Each scene shows the same named points in several views. A view is turned or mirrored, shifted and resized as a whole, has a little noise and may leave points out.
(in the rows, 128 means zero)

Scene 1
View 1
vin: [127,121,126,140,131,131,109,127,155,125,139,140,123,129,145,160,129,137,127,115,122,108,147,157,108,112,127,134,125,123,152,131,131,137,122,116,107,117,143,114,130,148,107,138,115,100]
nira: [143,115,127,132,128,135,117,119,133,121,114,128,128,122,155,147,119,122,120,122,122,120,135,153,101,128,118,139,135,106,155,126,149,119,140,119,114,132,138,121,126,132,114,120,115,84]
bulol: [144,119,127,155,136,133,122,134,141,136,123,126,125,134,157,156,114,122,112,112,105,129,152,154,95,116,127,147,124,120,161,128,138,114,125,127,107,111,147,105,117,146,98,122,120,80]
vezez: [123,142,129,127,145,111,118,138,144,118,121,141,120,142,145,162,137,128,121,103,134,110,141,143,105,122,136,122,136,123,142,128,119,98,130,96,115,133,149,108,143,139,103,145,132,83]
zevam: [120,127,127,117,134,124,111,123,149,118,130,136,123,129,139,161,135,133,130,112,134,103,141,148,111,118,123,127,133,121,144,127,127,132,129,105,113,134,140,117,146,140,111,139,118,100]
Mel: [146,90,120,150,121,152,107,111,146,132,133,127,132,112,154,148,107,127,121,128,109,127,146,162,108,121,111,154,124,109,163,129,157,154,126,137,104,114,128,125,112,142,114,112,98,100]
Dogam: [141,118,124,138,132,134,113,124,138,124,123,127,128,127,153,152,121,123,121,117,118,123,144,152,100,126,125,142,126,114,153,129,144,120,130,121,110,122,140,116,122,139,108,124,115,89]
Pize: [133,124,128,145,138,128,116,135,143,129,126,134,125,135,151,162,126,127,120,113,116,118,148,150,103,121,132,141,124,122,155,132,130,119,124,121,111,116,147,106,125,143,101,132,121,86]
luvi: [156,94,124,161,124,154,111,115,140,138,132,124,129,116,166,144,98,123,117,124,99,132,150,163,98,117,117,163,118,110,167,132,159,147,126,148,100,98,134,123,102,146,106,107,94,95]
pava: [116,123,125,93,125,124,103,106,145,96,118,141,130,108,132,155,142,136,137,121,152,96,121,140,117,131,108,114,150,112,140,117,141,142,141,94,118,159,129,139,155,123,133,137,110,108]
favo: [115,131,127,105,133,121,107,119,143,104,118,140,126,124,136,159,145,133,135,115,145,98,129,140,112,127,120,114,143,114,138,123,130,126,139,92,118,152,135,124,152,132,122,141,122,94]
ved: [134,94,124,144,123,150,102,114,154,133,151,136,130,121,152,155,111,135,127,128,109,113,149,162,111,106,112,146,117,117,157,134,141,168,119,135,100,104,130,121,117,150,112,122,96,112]
Zemud: [134,93,123,148,125,147,103,114,153,131,145,134,127,114,150,155,113,135,125,129,112,113,146,161,111,109,113,150,122,115,158,129,144,164,119,134,99,105,130,122,116,146,114,121,98,111]
mam: [136,141,128,132,142,118,124,137,138,121,110,135,122,140,146,162,134,117,118,105,127,121,146,146,98,128,135,128,132,123,149,127,130,92,133,105,120,131,151,105,138,136,102,132,134,74]
View 2
zevam: [115,146,125,130,131,86,123,128,106,125,110,136,128,119,156,138,127,133,138,127,138,118,128,136,144,143,121,134,136,123,130,140,105,127,151,126,123,102,123,114,115,135,150,142,106,107]
vezez: [121,152,128,123,135,91,102,127,98,128,116,146,133,125,160,137,140,123,120,144,133,110,135,131,147,140,128,112,153,136,130,105,114,128,152,133,120,68,120,130,109,140,152,113,99,97]
Dogam: [122,134,141,123,129,91,100,130,86,113,119,129,123,111,124,135,143,136,119,120,126,105,110,110,140,130,117,121,119,125,128,130,99,117,119,117,123,129,130,130,143,130,138,114,97,103]
luvi: [122,114,157,129,131,90,108,134,78,99,136,103,124,104,97,148,143,144,122,92,123,90,83,90,116,117,106,140,100,106,123,147,89,101,95,110,123,180,130,120,169,120,120,116,92,119]
Zemud: [120,118,146,133,127,86,134,133,94,109,126,107,130,114,121,154,135,149,142,96,133,104,100,110,111,132,98,151,110,93,124,164,89,103,121,122,121,174,117,107,149,132,127,149,104,127]
pava: [107,146,100,144,112,66,139,132,128,122,82,138,118,98,169,107,105,141,152,104,151,134,140,161,199,160,115,141,115,136,124,158,108,140,163,118,135,104,144,116,109,132,158,167,100,116]
Pize: [123,136,145,124,134,94,100,130,81,121,131,131,135,120,140,146,142,132,117,133,124,104,111,112,122,129,122,124,138,116,126,121,102,109,130,128,116,114,117,119,135,132,142,113,102,101]
mam: [123,149,128,116,134,91,88,128,86,119,119,141,126,121,149,128,143,124,105,146,128,100,122,117,155,139,135,115,146,139,134,100,116,128,141,125,123,83,134,137,121,132,152,103,96,91]
Mel: [122,119,149,137,120,83,118,134,90,102,126,107,123,105,110,143,131,145,132,92,130,99,95,98,131,120,98,144,97,103,121,161,91,105,111,107,124,178,132,111,158,127,122,134,98,119]
nira: [119,136,136,124,117,85,102,129,91,113,112,125,117,100,128,127,128,140,117,114,127,104,112,113,166,131,120,132,113,132,124,127,103,118,128,111,125,122,141,129,143,128,142,117,97,107]
favo: [108,149,111,134,126,77,130,129,119,122,89,145,126,113,169,121,121,130,138,120,146,125,134,154,175,152,123,131,129,137,127,136,111,135,161,124,129,90,132,121,103,138,160,150,101,108]
View 3
Zemud: [142,127,107,130,130,157,160,137,118,110,113,146,137,138,130,131,141,123,135,122,105,105,112,132,143,138,143,115,129,133,145,137,128,138,107,135,137,117,137,113,150,107,121,162,118,136]
ved: [145,127,108,127,132,160,166,140,118,111,112,147,138,138,130,131,139,124,131,117,104,104,115,129,149,141,147,117,128,134,142,136,129,141,107,131,143,119,140,111,149,108,122,159,118,135]
vezez: [148,145,112,124,142,143,144,141,110,155,113,149,137,147,109,112,143,123,126,161,115,128,120,129,129,112,106,156,117,151,99,134,140,106,131,130,103,142,138,127,149,106,108,136,109,155]
pava: [153,135,125,149,117,121,153,129,111,117,118,111,156,155,117,127,147,126,151,133,115,116,134,124,110,125,130,132,101,144,115,126,140,130,131,143,109,128,122,109,138,91,126,151,121,134]
nira: [142,131,110,135,139,140,145,140,106,128,113,137,137,132,130,129,148,123,144,147,119,119,116,141,131,107,116,124,113,140,134,121,134,112,119,127,115,121,125,129,150,104,102,150,115,145]
vin: [145,138,110,126,137,150,157,139,117,134,115,148,138,146,117,118,144,125,125,135,108,115,119,126,137,129,128,137,123,142,118,137,135,122,120,133,118,133,141,116,149,108,117,148,111,143]
Dogam: [141,132,105,130,143,150,145,144,108,130,110,146,132,133,127,127,146,122,139,147,114,118,115,140,140,113,119,128,119,139,133,128,133,115,117,130,117,122,133,127,151,111,104,151,116,146]
Pize: [142,136,100,122,144,156,149,144,114,142,112,157,131,137,118,120,140,120,126,150,109,118,113,133,143,120,119,136,126,141,127,135,136,115,115,127,116,132,138,125,151,110,108,147,110,150]
favo: [150,142,126,140,126,123,149,134,113,140,120,125,152,155,109,118,147,128,139,146,118,120,132,121,111,116,117,147,102,152,98,128,140,116,137,140,103,137,130,117,140,96,118,140,116,144]
mam: [143,139,107,125,145,146,146,143,108,142,112,151,137,137,119,118,145,122,133,156,115,122,117,132,135,111,111,143,119,145,119,129,138,111,123,127,111,132,133,129,152,111,105,144,110,151]
luvi: [136,121,98,127,144,165,154,143,113,111,108,153,129,123,140,139,143,118,140,127,107,110,105,145,156,122,135,105,128,128,163,129,125,128,101,126,137,108,129,128,158,114,105,162,113,143]
bulol: [139,134,97,119,149,160,147,145,110,135,106,158,127,129,124,126,142,119,130,150,113,119,106,141,152,114,121,131,128,138,134,134,133,112,113,128,121,126,136,131,156,115,97,148,111,151]
View 4
luvi: [138,142,113,141,93,85,135,153,119,139,152,141,130,151,131,94,122,126,131,133,151,114,149,109,122,110,147,68,126,84,140,119,158,137,163,159,84,166,131,106,156,116,81,184,133,105]
nira: [131,142,113,137,106,115,120,141,127,141,134,146,116,151,145,105,146,134,106,138,109,105,154,144,119,125,141,95,116,133,159,128,122,115,147,136,119,162,115,121,133,114,99,172,118,126]
ved: [135,137,79,158,109,76,141,147,114,130,172,106,140,146,138,88,134,130,162,134,147,121,144,107,124,117,146,80,122,110,135,128,155,135,152,142,101,137,135,117,142,91,87,178,115,112]
Mel: [135,141,109,142,98,83,133,159,131,144,156,136,132,154,131,95,128,132,136,130,148,118,154,113,121,116,148,68,125,87,144,125,157,139,167,164,85,167,134,103,149,116,84,184,138,109]
bulol: [136,142,136,151,91,100,132,147,91,130,134,147,113,163,133,102,138,124,113,134,134,100,145,119,132,122,141,103,113,113,164,107,138,122,157,120,106,158,123,130,155,108,98,150,106,100]
Dogam: [131,140,121,140,98,107,126,144,118,138,136,143,123,155,141,104,144,126,115,136,122,106,149,138,126,120,145,97,118,131,160,121,128,117,148,131,114,159,119,124,140,109,99,165,112,118]
Zemud: [139,138,84,158,106,81,137,148,123,131,167,108,142,143,139,91,132,132,161,138,138,123,146,116,122,120,148,86,125,111,134,129,151,133,150,146,94,140,134,118,145,92,91,181,117,114]
favo: [120,141,86,148,129,124,103,128,127,137,138,120,119,141,159,108,168,146,120,153,75,115,148,169,117,135,133,117,107,176,162,141,96,101,122,113,150,129,117,143,115,90,112,164,94,144]
pava: [117,138,65,143,138,126,102,130,148,139,149,107,129,134,161,107,168,153,127,158,69,124,156,180,106,135,135,103,111,177,147,159,97,106,120,128,144,130,123,137,102,90,103,182,104,157]
vin: [132,139,101,158,109,96,126,138,103,129,147,120,121,148,142,97,146,135,143,140,123,111,145,130,131,124,140,112,116,142,155,122,130,115,143,119,119,138,125,136,140,87,104,156,90,116]
zevam: [128,143,90,157,117,110,120,132,110,134,143,116,123,145,151,103,154,136,133,148,101,110,143,150,125,130,137,114,113,160,159,130,116,107,132,110,131,132,119,138,129,87,106,163,91,130]
Pize: [132,140,128,154,97,99,132,141,95,133,137,136,118,157,141,98,138,126,122,132,124,100,140,125,133,123,139,112,111,131,162,114,131,117,148,116,120,149,120,132,145,99,104,148,97,105]
vezez: [127,144,124,154,109,119,117,133,96,134,123,137,106,160,153,103,157,130,107,142,97,96,141,151,133,130,129,131,106,169,176,118,103,100,134,94,148,140,115,151,136,96,117,137,79,120]

Which points are out of place in each view (at most two, in the order of its rows)? Write - if all are in place.
view 1 | -
view 2 | -
view 3 | pava, mam
view 4 | Mel
